Points on a hilly landscape, in no order, each with its height.
From any point a ball rolls to the lowest of the 2 points nearest to it. It stops when none of these is lower. Distance is the straight distance between rows; heights are no part of it.
samik: [119 193 114 192 152 134 168 140 129 153  85 141 186  96 147 199 135 165
 133  88 115 129 120 142 109 133 112  68 152  80 135 170 160 106 136 138
 132 104  84  89 102 140 177 190 192 112 103 126 161 128 122 119 147 136
  89 138 156 162 149 122 102 125 127 203]  height 541
bub: [132 189  90 189 120 155 147 153 139 140 118 115 164 147 139 175 151 146
 133 111 155 143 100 126  97 125 105  53 132 110 134 159 182  90 111 183
 166 112 118  82 150 118 164 200 131 152  95 157 112 144 114 135 158 136
 132 111 122 138 130 149 105  79 114 176]  height 606
rebo: [162 171 137 168 161  99 167 139 178 112 104 111 168  94 148 157 174 159
 123 135 115 117  97 122 128 135  93  76 114  60 141 139 112  82 137 133
 123 112 125  63 110 154 117 152 188 106  99 159 119 161 169 151 127 132
  89 137 106 117 143 107 129  62 122 115]  height 459
pafez: [173  67 163 146 197  69 118 132 133 146 138 115  98 138 100  99  92 168
 190 144 187  85  72 195 136 148  56 180 128 168 114 135 105 141 117 206
 131 145 142 138  76 115 124 160 103 200 123 151 158 149 130 123 112 112
 109 109 124  74  87  67  77  87  98 143]  height 645
repor: [111 112  77 117 127 159 126 163 122 143 132 134 118 132 120 142 109  93
  87 101 107 179 161 109 137  97 172 122 130 109 112 117 138 111 116 111
 132 108 106 169 166 114 107 116 112 108 116 127 125 105 147 112 112 123
 161 127 113 118 145 150 126 127 134 125]  height 87
Muve: [129 111 119 154 138  86  92 114  88 102  98  99 135  68 141 116 160 131
 107 144  88 141 129 125 116  98 120  71 131  81 111 143  74 149 137 111
  94 148 188 132 125 111 115 120 124 171  79 165  96  74 142 128 115  70
 136 124 116  84 142 113 160  86  63 126]  height 479
tade: [ 88 167 105 176 106 130 118 127 102 120  74 120 129 108 132 157 142 153
 103  91  94 150 125 128 120 115 129  45 132 111 129 152 132 122 143 149
 142  94 118 125 130  98 129 150 104 165  93 142 131  78 112 109 134 135
 164 127 129 117 139 137 150  74  72 157]  height 534
naten: [138 103 146 135 157 134 101 102  84 147 109 153 149  89 124 136  58 110
 122  68 133  71  92 130 144 165 170 195 163 139  87 166 156 180 140 127
  91  47 157 141  78 150 112 136 102 135 158 107 179  92 129 106 157 143
  71 153 166 115 107  74 119 127 186 177]  height 461
kam: [ 95 156 135 134 147  75 109 109 110 103  74 102 137  66 112 121 139 163
 131 134 114  93  96 134 127 143 113 130 150 114 109 180  97 181 133 132
  88  92 168 135  55 114 101 127 123 170 115 153 135  90 106 119 110 109
 109 134 157  79 108  78 169  88  79 162]  height 374
dinud: [105 136 131 152 136 175 140 103 134 132  81 130 129  97 140 165  97 174
 166  95  86 102 153 135 120 118 161 150 167 197 106 111 152 129 159  93
 125  92  63 118 107 162 179 142 148 126 177  84 167 108  77 116 169 169
 110 131 166 152 146 153 118 171 163 157]  height 142
nuzu: [112 121 194  94  81  87  91 102  92 114  99 111 103 128 105  74 129 139
 181 188 134  99 144 112 144 136  97 153 106 192 150  80 110 138 135 114
 120 136 128 116 106 125 123 101  95 139 177 109 124 161  83 147 124 151
 135 113 132 111 116 147 196 137 116  88]  height 348
dosor: [118 112 130  90 110 138 113 142 123 122 142 139 111 153 120 108 114 106
 111 128 144 146 155 109 161 132 150 138 126 127 136 105 112 145 134 116
 126 125 128 145 149 108 109 103  98 118 139 119 102 111 144 112 104 120
 150 113 125 110 130 145 142 149 144  89]  height 183
vuzi: [ 98 101  91 132 159 143 118 152 103 138 143 128 116 131 143 144  81  73
  70  53  98 166 136 118 117 116 162 108 117  91 119 136 127 133 110 141
 111 113 150 186 158 118 120 107  94 112  88 172 139  80 136 100 102  73
 152 113 131 113 148 125 119 138 131 137]  height 179
perop: [168 115 107 127 147 116 186 134 186 111 174 124 149 106 161 129 153 104
 124 135  75 194 149 116  93 100  94 120 119  81 125 112 114  80 101 129
 105 184 114 119 134 149 133 102 202  78  88 119  93 154 197 124 129  68
  98 125 132 149 157 176  94 189 156 140]  height 616
vubos: [126  86 156 142 160  82  71 143 105 146 138 121 109 103 119 102  64 121
 123  80 150  84  72 171 141 174 100 181 139 113 132 153 111 174 117 166
  85 110 186 131 109 103 118 128  59 178 159 174 134  77 121  80 114 109
  98 127 147  96  94  50 106 129 104 149]  height 371
mirev: [101 108 125 115  99 111  80 122 106 116 115 112  92  99 130 116 100 111
 127 103  46 151 173 139 120 106 137 118 175 114  90  88  89 187 136 106
  77 106 176 182 143 146 126 102  78 140 146 140 149  67 127 106 111  76
 181  95 111 153 113 120 173 137  72 121]  height 369
gaz: [113 127 110  88 128 149 160  98 110 141 177 125 109 129 131 141 146 136
  82 142 115 164 155 103 150 157 179 162 136 156 125 131 132 178 152  26
 121 156 105 132  93 191 102  82 164  89 148 104 168 109 147 135 130 137
  77 152 146 164 119 140 124 164 161  89]  height 221
bune: [ 93 104 124  93 112 146  60 172 125 160 128 159 115 156 104 121  48  76
  72  83 172 104 120 135 156 159 145 142 135 115 165 142 151 142 136 134
 136  91 170 184 168  94  80  98  46 123 138 138 150  69 115 101 119 145
 168 158 103 140 126 103 119 109 109 119]  height 375
Nuvu: [157 138 174 143 178  81 155 104 142 117 109 143 167  82 142 142 107 135
 139 128 139  86 111 155 122 139 118 172 152 101 106 149 138 125 152 132
 134 106 110 105  60 151 136 150 192  92 151 126 164 136 151 116 142 132
  58 160 144  87 112  86 131 110 156 157]  height 441
Lazas: [172 128 104 164 171 113 130 169 132 150 156  98 131 158 113 131 139 156
 151 107 210 115  63 166  85 135  77 111 118 147 108 182 143 101 107 205
 172 136 118 115 118 113 162 186 121 210  94 186 145 173 102 152 138 125
 146 106  95 153 128  97  47  84  90 162]  height 709
Kemed: [140 101 164  67 100 153  98 128 121 148 142 147 100 162 100  72 141 138
 142 174 136 115 141 108 151 160 138 158  73 166 152  87 137 120 121 122
 132 166 115 125 141 122  89 105 143 120 130  78  91 192  91 195  99 181
 131 128 130 118 137 173 153 183 179  60]  height 195
voze: [118  81 131  91  89 128  78 148 131 138 144 135  90 168 109  79  93 110
 139 155 107 155 156 144 149 124 130 161 131 122 150  82  97 148 142 134
  96 147 155 188 163 102 114 104  87 136 142 107  96 121 137 105  74 113
 173 103 109 110 113 143 148 179 122  85]  height 259
Fef: [ 98 143 131 144 144  85 126  67 127  95  63 107 140  65 123 122 111 179
 156 123 103  88 112 139 145 135 124 154 176 164  81 152 121 180 149 116
 106  80 149 129  44 117 124 142 115 175 144 104 177 115 116 121 135 136
 104 121 163  90 101  91 165  94 103 183]  height 313
Vibi: [134 189 130 136 124 141 180 137 173 105 105 122 144 106 155 153 188 180
 163 142  85 117 127 107 110 109 102 112 108 128 145  96 123  86 106 103
 132 131  78  43 130 170 138 141 184 106 147 120 111 194 157 149 165 155
 103 117 110 176 155 161 139 135 139 145]  height 674
Dinu: [156 142 140 145 153  80 182 123 159 119 118 132 160  88 139 177 207 157
  92 167 109 142 119 106 126 138 118  73 111  49 155 127 109  83 161  88
 128 130 118  62 103 177  98 104 225  68 104 130 134 134 183 139 100 130
  83 151 122 139 134 112 120  59 132 112]  height 412
gogi: [118 163 103 133 112 184 153 158 142 155 112 154 141 136 131 167 140 114
 125 104 129 134 155 113 137 110 160 113 141 141 146 116 177 110 119 108
 157  96  78 119 144 125 160 146 152  95 144  87 126 135  88 134 156 178
 130 139 131 177 151 170 125 158 163 146]  height 366
mot: [ 91 151 104 146 124 140 105 135 107 121  78 125 126 112 132 139  96 120
  96  75  71 169 138 113 115 114 151  56 122 105  96 120 131 141 155 146
 116  98 130 171 146 104 147 121  78 161  99 151 168  46 105  97 110  99
 183 113 129 157 133 127 151  91  73 142]  height 489
pezup: [145  82  86 107 145 133 176 119 115 132 178 117  96 120 158 134 145 104
  88 116  86 222 155 115 128 100 165 136 128  92  96 129 112 147 133  80
  94 154 129 146 135 149 121  95 169  88 102 121 139  92 165 134 125  73
  91 131 161 142 142 163 116 179 143  99]  height 663
dedid: [ 77 149 127 131  96 158  99 136 138 114 122 116 106 123 122 160 107 147
 143  94  81 155 141 133  92  96 137  91 151 148 107  82 127 145 114 178
 116 118 112 170 160 108 172 143  78 157 139 121 127 101  96 106 159  80
 203  96 126 165 123 152 144 142 104 159]  height 494
zuz: [102 135 110  58 111 165  88 161 146 143 122 164 124 141  87 107  56  74
  66 110 130 136 148 123 159 146 173 141 134 129 140 118 147 182 143  89
 132 105 131 195 168 119  96  77  54 112 127 101 168  70 121 111 114 157
 189 177 111 148 113 119 137  98 114 113]  height 320
tedak: [ 92 150 124  50 105 188  96 124 137 138 112 165 114 140  82 142 117 114
 123 131 161 104 137  93 170 139 170 138  93 190 147  94 176 142 119  87
 171 104  93 123 154 116 115  99 139  91 145  56 145 171  57 189 135 215
 150 182 142 160 152 174 158 129 159  97]  height 253
lep: [156 113 107 126 168 117 188 117 148 138 162 136 137 110 164 143 156  98
  84 129 106 195 167 105 116 121 143 127 116  64 137 135 125  90 128  86
 113 172 114 125 137 157 120  97 203  58  93 142 115 123 187 122 126  86
  82 146 146 140 154 147  93 164 152 125]  height 639
fabu: [174 117 126 137 149  94 158 135 121 117 141 138 135 125 157 137 172 124
  86 172 150 144 110 114 126 139 132 123 117  81 142 151 110  79 145 106
 118 153 127  96 144 126 104 115 156  92 111 136 102 114 163 131 114 118
  86 145 127  91 130 115 122  98 157  77]  height 646
Sabez: [129 155 145  87 116 156 146 108 133 122 118 144 118 136 107 162 137 135
 144 152 141  89 143 101 138 141 150 152 101 171 143 115 153 115 124  72
 155 122  63  81 115 159 116 118 190  90 168  73 134 180 114 164 154 186
  92 155 154 158 156 155 143 166 172 123]  height 200
Tem: [159 172 118 129 136 139 181 148 199  95 115 100 153 147 167 140 183 157
 166 144 112 112 120 117 105 110  89 107 104 107 151 107 133  68  96 161
 155 156 121  64 141 149 142 170 170 125 117 159 101 212 179 144 157 118
 128 105  90 161 138 166 113 129 141 123]  height 654
Mefe: [ 91 122  76  91 114 171 103 151 168 157  84 158 122 129  75 111  77  75
  70 121 120 149 156 109 146 115 159 112 116 110 129 128 139 122 145  88
 153  90 111 189 205 109 102  96  55 127 122  94 152  77 119 126 107 156
 207 176 119 139 130 133 150  75  91 131]  height 263
zun: [133 157 110 140 140 152 175 146 154 143 141 161 172 132 137 163 158 107
 132 125 144 144 152  98 112 111 126 114 125 107 154 127 167  79 100 105
 170 113  72 110 128 145 152 149 203  74 135 125 130 165 146 118 156 145
  99 149 125 181 164 152 102 183 155 178]  height 305
nunav: [117 109 137 134 142  98  97 137  88 126 132 129 111 113 144 118  93 119
 121  82 128 111 111 145 133 143 130 136 148 114 116 136  99 184 116 161
  71 114 181 146 113 129 124 104  87 131 129 157 126  76 135  84 130  67
 125 107 129 102 105  85 141 144 104 130]  height 310
Luf: [156 119 123 144 102 118 127 104 134  76 110  89 149 120 146  95 191 161
 157 193 101 149 119 120 100  80  82  94 125 124 114 115  82 108 101 137
 133 176 179 114 156 111 146 149 102 168 100 175  81 159 169 161 129  92
 143  90  93 103 129 140 159  88  71 101]  height 562
zabo: [176 109 124 140 116 111 138 120 122  95 119 122 137 149 156  82 203 140
 165 208 117 137 125  95 125 103  94 115  92 109 136 129  75  86 139 133
 132 198 167 102 168 113 113 112 123 148 111 140  82 172 183 172 104 139
 119  97 115 102 119 152 155 103 128  66]  height 596
feb: [118 164 148 147 130 127 150  99 135 111  97 110 139 135 119 140 150 178
 199 123 148 102 100 149 126  96 104 113 132 177 114 116 141 124 108 165
 160 127  93  94 104 132 167 190 117 166 144 112 123 167 109 132 182 132
 126 105 122 142 102 145 132 114 109 151]  height 622
rebu: [ 88 153 132 151 108 167 119 155 134 148 128 124 133 140 120 158  91 123
 125 108 117 146 132 142 102 108 132  99 156 164 125  92 184 125 110 194
 130 115  95 164 168 110 203 163  92 150 132 103 103 134  79  93 153  95
 191  88 130 166  96 179 118 133 127 171]  height 455
Pir: [116 134 143 154 162  74 105 118 101 103 109  73 111  60 137 130 158 157
  99 111  80 122 104 135 133 115 126  95 144  92  98 155  77 193 119 157
  82 137 185 129  65 107 115 131 108 170  78 170 125  79 115 123 113  73
 102 127 152  76 125  80 161  97  41 155]  height 429
fup: [155 150 141 141 140 113 166 126 164  96 146 106 136 130 122 135 148 164
 170 126 155 119  96 161 114 103  88 119 139 155 105 125 123 108 103 192
 145 139 113 100 103 135 157 185 131 159 113 168 107 175 153 121 166 106
 121 110 100 122 116 118 113 124 117 137]  height 597
seso: [139 110 135  89 110 197 119 156 157 156 133 153 117 178 116  77 129 128
 140 150 142 128 127 105 156 137 144 172  55 138 164 100 167  80 112 136
 165 144 119 122 137 110  94 135 151 108 124  90  87 188 104 194 114 203
 157 126 106 122 175 185 130 191 172  97]  height 111
lides: [163  58  80 107 121 132 128 110 124 151 217 167  88 154 169  73 131  94
 127 125 136 185 157 154 140 118 166 161 113  86 143 129 114 129 148 121
 110 201 171 176 166 126  92  80 118 104  95 101  94 112 159 117  79 121
 123 156 149 111 114 113 101 190 177  82]  height 380
tov: [120 134 108 134 128 138 126 144 114 142 110 144 156 154 114 148 118  90
 107 105 191 102 109 128 147 148 138 103 128 113 135 163 164 111 129 141
 155  89 116 108 140  93 106 133 122 126 109 141 125 105 112 122 143 154
 140 138 113 111 145 127 122  97 123 133]  height 512
pora: [120 102 159 137 145 127  63 128  90 130 134 152 125 115 120 109  38  86
 135  68 162  68  94 146 146 157 138 193 166 137 114 157 160 170 119 154
  97  66 169 152 109 125 124 120  69 146 159 139 160  98 127  91 125 126
  88 141 151 114  91  68 119 139 158 164]  height 423
mulud: [ 97 145 127 179 120 126 146  80 117 111  72 130 133  97 133 154 107 179
 159 104  94 102 132 145 131 118 148 143 184 174  88 146 127 158 166  93
 115  87  98 118  64 135 154 145 132 166 152 103 172  96  97 119 162 163
 102 118 162 132 126 113 156 140 130 169]  height 237
Bib: [ 85 130 136  48 104 162  94  91 126 133 124 145 110 143  74 143  96 102
  97 136 164  85 148 100 166 150 174 149 104 207 146 120 169 190 140  55
 169 106  98 131 120 145 100  81 121 106 152  65 201 141  79 172 139 220
 148 190 173 156 142 154 155  95 156  95]  height 181
ser: [129 144 159  66 133 132 153 105 124 147 170 161 142 136 106 150 145 123
 118 162 151 120 140 104 137 155 155 176  88 147 161 120 157 148 117  46
 155 166  70 111  95 186 119  92 201  59 166  86 146 168 151 148 129 174
  70 179 152 167 134 146 113 176 184 115]  height 273
dato: [179 103 103 150 172 134 158 173 158 140 182  84 125 174 145 121 155 145
 150 129 175 106  75 161  85 138  60 115 112 157 112 156 119  84 105 203
 164 162 129 121 128 128 145 184 150 179  82 200 137 189 154 138 139 118
 134  85  69 164 135 122  42  93 104 139]  height 724
lunid: [149 152 122  88 126 176 160 156 171 140 132 150 162 153 136 142 172 114
 132 144 138 142 145  91 132 114 128 140 102 109 172 111 177  68 101 101
 181 133  82  95 147 143 114 141 187  75 143 108 100 186 153 160 128 179
 110 151 115 164 172 170 101 171 165 140]  height 247
nub: [114  87  64 128 129 171 101 171 135 166 162 135 142 171 122 111  74  69
  82 115 185 137 124 135 126 138 135 131 104  92 159 154 156  80 121 140
 178 102 150 168 191  57  84 130  87 113 103 150 123  99 118 130  87 151
 169 148  92 108 168 100  86 108 108 132]  height 435
rabo: [ 83 126 120 155 120 150  89 150 123 146 115 128 128 157 101 145  61 112
 124  68 164 128 117 160 101 141 146  99 150 143 124 133 175 137 119 194
 139 107 121 184 170 105 189 140  79 160 142 123 135  88  84  82 137 111
 171  93 126 142  91 132 103 119 113 177]  height 466
mab: [104 160 103 143 102 204 130 169 138 155 145 136 145 162 130 151 120 102
 121 106 141 139 142 127 112 106 148 107 133 143 125 116 189  93 115 168
 156 115  89 137 170 100 175 174 108 110 149 113 103 139  94 116 141 133
 165 114 118 160 122 168 104 163 155 154]  height 414
Ror: [ 98 125  96 148 114 139 104 124 112 134  86 102 108 111 152 154  93 138
 109  85  30 174 192 117 106 105 160  83 148 146  57 104  96 173 152  98
  95 107 120 187 136 116 143 105 101 141 147 140 177  58 107 117 127  81
 209 108 133 162 140 133 147 124  68 124]  height 434
sori: [149 159  97 154 132 148 167 174 163 133 140 102 178 167 155 152 148 127
 149 113 148 136 124 127  92 118  90  97 121 114 138 144 168  43  92 176
 182 145 118  93 158 121 164 176 144 146 106 172  98 178 154 125 143 122
 130 111  85 145 147 155  72 125 141 151]  height 632
Lozub: [ 83 125 113 131 112 156  60 169 139 170 123 155 130 150 107 136  41  75
  88  66 147 119 121 141 127 157 144 113 146 107 132 132 168 145 139 170
 145  83 139 189 169  99 147 108  42 142 133 134 157  61  94  70 128 116
 180 132 113 145  86  97 120 106 101 160]  height 424
ruv: [148 144 143 136 149 101 181 120 154 137 139 155 163  99 124 164 179 151
  97 144 134 134 125  97 131 161 123 118 118  77 159 127 127 113 150  60
 135 134  88  96 107 181 105 101 248  36 144 118 132 136 194 123 117 146
  65 155 139 163 135 121 104  99 163 142]  height 357
zekat: [ 95 153 175 119  89 116  87 124 103 113  68 116 115 148  82  94 113 140
 171 153 146  87 128 112 153 137 106 132 109 185 144 103 127 119 128 133
 151 102 105 123 130 111 133 133  84 166 177  99 120 156  68 157 159 177
 157 110 117 133 118 163 181 119 115 117]  height 373
vufi: [147  55 108 129 108 128 104 125 143 140 205 144  80 164 150  57 121 107
 149 143 112 155 152 159 141 107 117 182 123 121 149 108  98 132 154 157
  87 202 179 195 164 105  99 104 106 128 108 115  82 135 144 112  74 106
 159  98 119 108 121 134 116 210 151  70]  height 326
Fid: [112 113 196  77  73 109  78 117  84 139 107 124  92 154  99  33 139 130
 159 211 117 113 156 104 129 149 113 162  81 165 161  59 102 120 132 131
 120 175 164 138 146 109 120  93 113 129 147 101  96 191  82 198 100 168
 136 106 126 123 120 161 185 170 137  66]  height 279
bul: [142 105 127 147 160  98 103 166 118 149 144  86 106 147  89 120 115 153
 151 116 191 113  53 164 121 154  75 117 113 124 130 168 105 121 107 191
 159 133 128 130 129  81 132 165  94 219  91 199 137 112  96 134 120 126
 144 109  89 112 137  79  75  72  54 158]  height 688
zasu: [150 156 187 141 123  79 150 100 109  95 124 127 132 120 123 142 165 146
 137 190 149  87 114 125 136 146 111 138 119 137 133 129 116 126 150  97
 140 126 109  91  79 145 122 123 159 105 152 114 137 162 140 128 137 159
  94 125 145 100 127 108 160  97 150 104]  height 381
Gibu: [108 150 117 148 123 152  91 137 108 160  97 151 147 151  96 129  87  73
 105  84 177  97 109 126 162 159 147  82 133 107 139 182 177 133 132 147
 165  70 148 130 161  88 115 130 100 135 121 133 156  58  63 111 139 181
 174 162 141 113 122 123 116  79 116 139]  height 545
lem: [121 169 126 190 140 139 158 130 135 139  99 140 159 107 143 182 112 147
 156  91 124 117 135 160 110 110 141 106 162 135 118 153 168 130 126 150
 128  98  88 103  98 137 194 181 150 130 140 118 147 119  95 110 163 112
  94 126 156 139 120 133 110 145 125 190]  height 575
bakir: [159 110 177 101 161 120 149 127 124 148 219 181 117 135 162 109  94  97
 112 104 163 115 152 161 122 152 149 222 141 120 138 141 133 132 120  98
  82 154 163 168 105 180 120 100 155  71 142 115 139 150 160  88 130  85
  54 158 162 134  93  93  73 214 200 138]  height 733
Mura: [100 131 157  89 111 155  82 119 120 125  97 137 108 151 102 115 102 126
 160 137 152  81 135 109 151 142 147 167 101 194 150  94 162 123 120 119
 145  97  88 112 128 119 130 123 124 120 168  79 130 181  63 161 150 187
 145 135 130 132 124 171 168 173 150  97]  height 319
mateg: [147 138 117 115 108 151 169 125 176  82 162  92 132 121 168 122 168 136
 147 161  57 162 144 122 104  86 125 120 122 128 123  96 110  88  94 137
 106 169 132 102 154 140 129 134 164 115 100 134  94 177 179 140 148  86
 123 112 124 148 166 181 148 175 148 117]  height 589
gal: [128 111 152 110  90  96 119  90  77 112 130 116 107 110 142  89 184 133
 140 198  92 132 177 108 116 120 131 120 148 143 111  89  75 168 142  82
 104 156 147 127 137 138 118  86 124 120 146 110 103 122 123 150 119 121
 139 113 129 106 132 148 187 136 127  85]  height 658
Duder: [130 190 132 183 126 113 176 131 168 133  91 142 178  93 135 195 154 175
 142 117 113 115 117 123 119 124 118  79 133  74 142 140 137  97 143 115
 146  96  87  67  87 150 126 154 191  96 124 128 133 158 155 137 146 153
  85 133 125 148 145 111 115  94 110 163]  height 500
bon: [123 149 143 131 126 136 149 102 124 123 101 155 123 103 126 175 118 174
 160 132 113  90 151 120 123 139 144 171 138 169 122 105 139 117 144  54
 140 101  57  79  87 179 158 114 187 106 188  96 163 143 109 134 175 187
  99 144 158 149 153 142 127 163 172 151]  height 229
nid: [114 106 117 148 159 118 106 155  91 134 129  89 109 122 160 133  92  91
  97  62  84 146 125 133 121 121 157  93 120 102 111 140 102 162 101 169
  79 120 164 140 130 122 135 114 101 129  98 186 126  56 126  94 111  56
 123 106 144 102 131  99 126 126 101 155]  height 248
ziza: [180 128 118 134 128 125 164 148 143 106 125 126 145 158 154 116 179 123
 110 192 144 146 119 110 150 121  93 117 104  96 160 144  97  66 133 130
 141 177 135  88 161 118 100 129 150  99 102 132  88 184 178 152 111 137
 104 130 116 105 141 154 128  98 164  75]  height 623
sidag: [114 148 149  82 116 141 116 100 109 121 129 166 129 152  97 131 109 106
 109 142 185  84 127 114 169 146 150 145 125 165 136 156 139 168 136  71
 154  97 117 115 103 138  86  87 136  96 158  90 165 120 112 135 144 190
 128 161 162 119 149 133 148  98 160 103]  height 258
Bipas: [101 121 143 108 104 115  83 112  84 104 111 119  89 118 122  93 123 133
 135 127  88 127 164 128 146 128 137 145 173 143 106  84  91 214 141  71
  77 104 161 159 120 159 117  89  99 147 173 112 148  80 113 104 114 110
 151 111 127 132 107 119 173 134  97  96]  height 306
fetu: [ 93 112 134 127  84 135 108 141 144 103 147  90 105 153 119 124 127 133
 170 120 106 153 124 157 110 103 107 107 132 156 125  95 123 118 103 193
 114 147 138 168 152 101 155 156  78 172 121 152 103 138 135 121 138  69
 195  69  96 150 122 151 140 148  88 124]  height 535
zer: [130 139 126 102 145 130 176 114 142 139 161 145 137 115 123 159 160 138
 106 134 140 154 152 111 131 146 152 155 136 130 142 122 131 129 132  42
 131 140  68 116 101 180 133 102 219  59 150 116 137 146 170 129 141 129
  74 149 137 174 141 147 107 173 163 131]  height 294
muz: [157  98 143 133 165 106 142 126 117 148 205 152 106 132 174 112 123  98
 112 109 146 137 140 148 123 145 136 183 154 108 142 140 112 141 132 133
  68 152 188 140 139 142 116  98 123  85 123 135 121 120 147  87 116  78
  86 139 134 112 116  97  77 181 177 110]  height 715
Gov: [125 179 111 174 121 112 132 123 121 129  80 104 154 103 129 171 156 172
 135 101 133 128  83 128 123 133 100  48 124  97 132 171 140 117 114 173
 143 108 122  87 103 100 126 184 127 187  79 151 128 116 121 135 155 133
 135 118 117 108 122 114 138  56  70 168]  height 572
duz: [133 144 177 130 132  91 119  88  93 122 107 149 149 131 123 128 125 107
 118 155 176  83 108 119 162 164 116 148 125 123 134 165 125 154 144  99
 123 107 136  97  89 138  94 101 113 110 147 118 153 113 114 119 138 160
 111 139 159  86 131 107 154  89 160 107]  height 323
sagog: [137 113 158 128 159 100 130  83 109 135  92 133 166  86 147 151  78 128
 144 109 110  61 127 145 128 169 155 204 182 126  75 149 166 158 149 127
 107  79 124 119  56 156 129 183 151 116 159  99 181 108 147 126 146 137
  66 157 150  95 115  80 132 137 181 193]  height 483
Dop: [120 124  90 159 134 159 129 174 122 162 151 111 143 172 135 151  99  81
 101 110 182 125 122 121 116 136 136 106 111  97 153 174 175  63 111 156
 156  99 128 137 177  70 131 161 121 127  99 174 119 118 100 116 115 127
 142 143  99 120 164 114  72 114 138 154]  height 474
fipo: [153 104 146 139 188  54 113 149 140 140 129  79 113 125  72  98 112 166
 152 128 181  92  37 158 142 152  65 138 123 150 121 173  91 147 133 200
 148 132 134 136  89  90 115 165 107 224 120 173 149 124  94 145 106 133
 124 120 130  68 110  43  70  64  56 155]  height 667
Pifon: [163 120 121 105 113 180 145 154 160 131 158 143 138 171 140 113 147 105
 129 138 133 158 147 108 140 112 136 153  89 117 162 109 165  77 109 136
 169 141 107 113 161 115 100 150 149 108 114 116  68 172 148 147 110 175
 144 136 111 128 165 177 118 179 165 109]  height 185
zap: [148  77  70  81 112 144 151  80 128 145 203 158 112 140 124  89 145  97
  96 129 159 192 157 141 138 107 173 163  89 101 161 139 130 132 146  85
 132 195 148 149 132 151  82  74 128  98 100  95  88 105 154 148  80 142
 101 180 141 115 106 131 111 152 183  88]  height 422
fov: [146  79 100 159 109  94 113 113 100  83 100  97 133 109 131  99 160 117
 135 185 105 161 132 145 100  94  94  92 127  92 123 142  59 106 116 120
 113 176 194 129 168 110 130 104 101 167  78 180  84 115 151 136  80  74
 144  98 111  87 140 129 142  94  59 102]  height 523
mafe: [103 108 113  73 102 140 100 105  85 135 145 154 103 116 115  90 127 110
  88 139 104 157 172  94 158 157 162 159 157 139 111 114  99 219 151  54
  90 122 163 175 142 178  87  73  98 133 165 105 164  79 135 113  91 127
 157 142 136 162  88 116 154 131 119  85]  height 225
Bopu: [159 109 144 144 178  77 160 112 154 109 138 113 118 121 100 127 119 172
 170 114 167 104  70 189 117 122  71 145 127 159  94 138 119 132 102 195
 132 138 136 127  68 119 156 182 125 171 116 155 128 163 148 125 138  83
 114 116 122  80  94  73 111 114  97 135]  height 621
mar: [130 178 133 151 121 183 138 140 159 128 103 113 145 139 121 144 134 168
 182 124 139 108 110 134 122  95 113 108 131 180 140 124 188 105  93 185
 158 123  85  75 154 136 189 200 132 163 153 112 102 198  92 125 177 141
 130 102 120 166 107 177 111 140 134 166]  height 644
Vemib: [170 115 171 144 135  67 158 128 124 115 164 153 113 133 158 119 174 117
 132 177 151 122 119 136 141 143 114 156 131 105 131 131  68 116 163 157
 109 175 159 101 124 129 140 109 141  95 133 133 116 142 144 121 110 104
  91 138 125  99 109  78 132 122 166  75]  height 672
soti: [126 115 119 121 100 144 141 127 158  94 156  95 119 149 144 113 141 134
 162 141  98 143 129 125 112  95 111 116 122 142 126 114 105  95  99 178
 102 154 142 133 147 108 135 151 114 144 110 148  77 163 157 121 148  87
 150  95 107 124 142 166 152 160 126 112]  height 564
fubak: [151 142 172 125  98  90 127  82 114  95 127  95 111 103 143 103 186 181
 168 219  87 109 143 126 100 107 107 131 125 175 104  81  62 157 134  97
 106 146 151 115 101 145 151 115 155 137 161 121 105 162 120 167 139 123
 120 108 129 117 111 125 193 136 116 106]  height 628
kif: [154 146 170 140 105  83 127  82 124  83 122  98 135 110 130  87 197 177
 154 199 115 135 126 136 117  96  74  97 138 145 113 104  59 146 128 134
 116 164 176 121  95 134 153 146 116 166 126 146  90 153 143 173 137  94
 138  94 108  98 127 104 169 103  72 108]  height 594
kapi: [154  80 135 153 150  76 134 129 117 127 195 130  90 145 183 103 153 116
 130 144 135 118 115 155 110 130 114 154 151 103 133 139  67 127 147 171
  78 194 196 121 140 111 136 100 110 112 118 151  97 122 146 106  99  79
 114 127 121  90 110  98 108 149 152 102]  height 694
legup: [101 119  79 133 104 174 109 163 155 136  89 147 113 122  90 132  83  76
  84 110  80 190 158 110 105  87 163 115 101 106 105 108 148  96 136 116
 161 118 100 194 190  98 131 111  63 139 116 118 135  93 126 114  88 114
 222 130 112 141 124 154 149 111 104 134]  height 187
feze: [110 104 114  97 116 143 142  80  78 128 154 123 108 124 129 124 160 131
  76 140  92 161 155  89 153 158 171 130 149 181 101 124 105 208 166  25
 114 149 141 149 115 179  96  67 135 114 150 114 174  79 125 136  96 146
 128 148 153 160 115 115 129 115 129  82]  height 128

For each start below, name the point where the ball stops.
Vemib: dinud
rabo: repor
fubak: dinud
lep: seso
naten: repor
bub: feze

Call two points neighbours if one is among the 2 nearest of the other. Go from one point of each pair to the other, from neighbour to neighbour, staying as low as possible. Name the highest point that can't be avoided.
dinud and feze: zer
Sabez and dinud: bon
repor and Bib: rabo
Bib and seso: zekat
